The views of a scene show one set of named points, each view turned or mirrored, shifted and resized as a whole, with a little noise and some points left out.
(in the rows, 128 means zero)

Scene 1
View 1
k_276: [130 130  74 121 135 111 104  95 157  96 121 182  89 101  82  95 182 101
  87 117 124  85 148]
k_742: [157 106  61 129 125  88  96 138 158  97 105 220 105 101 137  94 190  88
  92  90 156  89 141]
k_591: [114 111  96 152 116 111  84 121 160 103 127 200  83 104 128  84 169  88
 107  92 160  78 100]
k_66: [109 116 114 153 122 152  50  91 175  71 123 139  78 105  74  66 181 107
 113 116 138 106 132]
k_505: [157 156  54 121 157 122  82  97 144  62  52 165 112  82 102  84 156  83
  70 146 141 105 177]
k_717: [179 129  59 104 170  43 110 151 108 114 104 187  88 119 130 139 162 114
  87 116 137 121 167]
k_741: [200 119  56  97 161  88  79 141 116  75  86 152 108 101 131 121 165 122
  80 137 123 148 200]
k_259: [149 105  44 115 131  92  85 107 130  77 101 176 101 100  97 117 191 115
 108 139 118 117 201]
k_777: [165 139  77 121 158  62  95 130 142 100 102 184  87 107 126 120 172 106
  83 131 153 110 161]
k_31: [160 114  91 125 124 118 106 120 154  93 125 198 105  49 182  98 152  89
  65 141 148  91 135]
k_443: [150 132  74 107 147  78 100  93 146  92 124 162  83  95  85 125 192 129
  86 161 115 113 198]
k_427: [139 136  76 116 169  81  94 121 100 109 119 144  67 129  81 133 151 125
 105 130 118 123 162]
k_846: [157  92  71 100 137  87  79 124 155  96 145 156  87 150  50 110 229 145
 111  83 100 129 185]
k_561: [140 123  95 115 159  79  89 120 120 107 145 138  62 127  85 133 168 137
 104 131 115 128 162]
k_706: [150 118  99  97 141  83 124 101 147 118 176 163  71  94 102 132 184 137
  75 144  98 104 165]
k_577: [152 123  56 134 140 105  51 108 142  57  65 161 104  97 103  97 184 106
 109 151 145 128 198]
k_498: [191 131  43  95 163  40 102 122 116  91  90 174  98  92 128 150 184 130
  80 178 126 138 232]
k_424: [126 139  93 125 165 105  68 100 112  86 118 108  61 124  59 121 154 133
 111 148 112 136 170]
k_809: [137 152 131 151 152  96  62 111 190  89 113 158  75 100 109  82 180 105
  87 127 175 105 125]
k_917: [159 120  59 101 147  99  80  97 151  73 108 145  94 114  58 109 207 135
  94 138 101 128 215]
View 2
k_66: [126 145  91 209 168 164 114 136 146  86 157 118 144 143 152 111 185 149
  81 115 110 129 126]
k_591: [127 149  85 187 166 164 137 137 130 117 141 109 165 155 167 145 158 146
  88 122 140 118 142]
k_917: [107 102  79 179 118 129  99 100 158 108 162 119 123 142 118 123 171 157
  61 123 109 135 118]
k_717: [104  94  63 144 122 136 121 110 156 127 156 100 142 144 148 154 126 166
  85 140 149 120 154]
k_846: [115 122  57 195 131 132 101 102 160 121 171 102 139 153 126 141 162 142
  55 150 112 162 117]
k_561: [120  97  73 161 136 145 108 127 170 109 162  93 141 131 149 131 165 159
  83 140 124 153 139]
k_741: [ 88  94  83 164 119 148 102  88 156 108 168 132 131 127 130 127 125 180
  65 128 135 118 151]
k_427: [113  92  70 153 129 143 107 132 162 103 159  88 140 137 151 132 154 168
  89 133 126 140 132]
k_809: [130 134  76 189 167 152 135 127 160  96 155 118 131 147 153 121 176 145
 101 124 130  98 159]
k_777: [113 107  72 159 134 141 129 113 153 118 153 111 137 146 144 139 147 159
  87 128 142 105 155]
k_31: [114 122 114 169 147 162 137 117 143 126 134 137 150 128 165 148 149 159
  81 104 150 117 160]
k_424: [116  93  76 167 134 148  96 136 169  84 165  93 131 130 143 105 174 170
  86 129 110 144 125]
k_742: [111 135  77 178 143 150 135 110 129 131 144 120 155 159 150 156 137 152
  74 124 146 107 145]
k_443: [118  94  85 162 118 130 118 110 163 120 149 115 125 135 130 130 177 154
  72 117 122 132 134]
k_276: [119 125  90 181 140 139 122 125 146 115 142 114 140 157 153 143 167 151
  84 110 123 128 121]
View 3
k_591: [118 120 127  73 108 111 145 128 122 179 110 122 108 110 159  79 169 202
 167 127 136 115 145]
k_577: [110 105 101 115  64 137 128  90  90 135 102 124 106 102 141 117 133 175
 194 128 118  93  89]
k_809: [123 115 124  88 106 144 126 103 138 161 120 105 122  89 129  80 147 181
 196 115 152  96 135]
k_505: [125 114  90 106  66 131 112  89  82 139 116 132 102  91 135 113 132 178
 205 112 132 144 105]
k_846: [105 118 139 106 107 160 110 103  54 157 105 113 115  92 150  53 151 180
 150 184 110  68  88]
k_276: [115 119 111  92 108 133 112 104  77 158 115 123 109  99 149  75 164 177
 176 136 129 120 135]
k_561: [110 105 141 109 115 137 135  97  69 150  95  98 113  97 126  79 155 152
 180 182 154 103 110]
k_31: [130 128  96 101  96 108 145  98 122 164 116 121  83 150 130  86 155 181
 175 143 137 145 135]
k_443: [113 110 106 125 102 158 113  83  70 133 109 109 102 115 137  83 157 145
 190 163 128 109 115]
k_427: [112 102 144 105 104 131 135 100  59 142  91 102 110  88 134  93 150 154
 189 176 158 123 109]
k_498: [130 107 111 155  70 166 131  80  76 110  99 105  86 135 148  98 133 142
 199 185 130 137  85]
k_741: [130 117 117 129  62 138 134  83  79 139 104 110  91 118 125  97 118 172
 185 172 136 129  70]
k_424: [ 95  97 128 100 106 127 125  86  55 144  92 102 124  72 110 102 149 147
 196 160 159  89 103]
k_742: [133 125 122  98  86 133 139 123 113 161 114 125  93 123 175  75 151 202
 165 143 119 133 120]
k_717: [137 113 148 124  84 146 144 110  84 136  98 101  94 118 159  82 138 168
 184 189 148 155  98]
k_259: [108 109 105 122  82 139 127  95  65 137  99 124  95 117 152  98 150 167
 178 158 111 106  98]
k_706: [115 121 117 114 130 146 120  85  74 154 109 101  98 129 124  56 171 146
 171 185 142 117 134]
View 4
k_577: [148 136 133 117 119 131 142 123 132 150 141 125 156 117 105 149 123 166
 117 147 119 154 122]
k_706: [125 113 140 136  97 117 157 119  86 143 126 104 143 104  99 148 102 156
 125 144 160 121 154]
k_259: [148 135 133 128 112 125 150 122 122 143 143 117 142  99  97 152 117 172
 125 147 135 145 134]
k_443: [137 120 137 133 103 120 161 125 104 142 135 113 140 116 104 151 118 165
 118 150 145 144 145]
k_505: [137 149 133 113 116 117 139 124 130 149 134  96 157 132 107 144 118 164
 117 135 111 161 134]
k_498: [161 126 150 138 121 122 161 137 125 126 151 105 134 108 115 156 118 162
 111 169 132 144 165]
k_276: [123 144 123 121  96 119 145 117 102 151 132 105 151 117  98 139 111 165
 131 127 143 133 129]
k_777: [137 143 137 124 112 128 143 128 114 140 148 105 149 120 124 137 112 153
 118 147 136 121 144]
k_741: [155 128 143 121 133 123 136 122 123 140 140 107 150  98 119 149 115 161
 118 154 122 144 159]
k_66: [112 125 119 108 103 133 131 106 101 170 120 133 173 117  98 140 113 159
 127 120 137 140 103]
k_427: [116 122 135 140 107 126 152 120 110 147 144 104 157  93 137 153 114 170
 125 140 142 136 144]
k_809: [118 133 128 108 104 137 133 121  99 159 133 123 168 143 122 128 113 142
 113 133 139 120 120]
k_424: [109 104 132 134 110 129 152 115 108 156 131 118 167  99 133 159 122 173
 120 136 137 155 134]
k_561: [119 112 134 138 107 129 152 118  99 149 138 115 155  93 129 152 113 164
 124 142 150 129 145]
k_591: [116 158 127 114  97 133 128 117 109 158 140 112 164 113 102 128  96 148
 134 122 146 102 110]
k_917: [147 118 123 125 111 119 153 115 102 148 132 125 139 106 103 152 130 179
 123 148 137 160 141]
k_31: [135 146 151 116 109 122 133 124 120 145 130  94 159 117  86 138  84 135
 124 139 136 111 137]
k_846: [144 121 108 127 107 128 142 107  83 150 139 138 135  82 111 143 131 180
 136 143 154 132 141]
View 5
k_717: [153 112 103 179 134 106  45 162 133 112 131 146 122 155 155 120 195  60
 134 121 162 165 176]
k_706: [167 131  98 128 154 124  75 125 167 145 148 132 117 150 133 167 162  84
  99  75 121 168 166]
k_424: [187 136 112 136 117 125  33 120 125 166 119 110 133  89  92 146 204 112
 114  95 132 126 160]
k_846: [159 111  89 173 135 118  58 126 179 132 122 118 168 135  91 158 191  79
 115 114  81 157 103]
k_498: [180 115 133 159 134 137  56 145 126  78 100 113  88 157 152 123 176  75
 163 131 124 159 194]
k_561: [175 128 103 152 130 108  48 128 147 160 135 123 130 126 108 152 192  85
 115  93 140 149 163]
k_31: [ 94 110 110 141 107 131  95 142 115 125 134 160 117 127 180 160 162 103
  90  74 152 198 185]
k_591: [ 66 123  91 185 110 111  66 133 122 165 149 159 173 104 155 169 165 102
  78  86 154 183 154]
k_917: [171 123 113 146 133 149  57 120 142 108 105 107 139 115 114 145 182 108
 124 122  79 143 134]
k_505: [119 124 121 140 116 163  51 140  81  97 110 132 131  78 168 118 183 133
 109 120 130 147 160]
k_66: [ 97 123 104 150  98 139  68 112 124 178 131 118 166  59 107 175 177 138
  77  75 116 153 128]
k_577: [123 114 130 169  95 149  57 126  99 108  90 111 136  89 133 143 184 120
 133 122 111 151 160]
k_777: [122 112 111 178 130 124  56 148 124 122 138 128 122 125 158 130 173  88
 127 111 155 158 172]
k_742: [ 78 108  98 191 117 120  71 147 126 114 134 156 159 130 169 146 169  86
 100 112 138 189 150]
k_276: [118 138  95 152 139 135  57 124 127 136 141 144 160 109 150 152 166 110
  83 101 118 161 147]
k_427: [178 136 103 154 129 110  32 134 128 151 128 134 134 121 120 137 200  87
 116 106 149 142 170]
k_259: [155 126 115 157 113 138  59 125 119  97  87 135 136 128 131 152 187  98
 125 124  95 167 163]
k_741: [158  90 121 150 105 134  65 159 121  92  99 129 103 126 138 119 209  92
 141 115 136 165 160]

In a view up to two points have been moved. Name them for each view, in the order of its rows, or write -.
view 1 | k_31
view 2 | k_741
view 3 | -
view 4 | -
view 5 | k_259
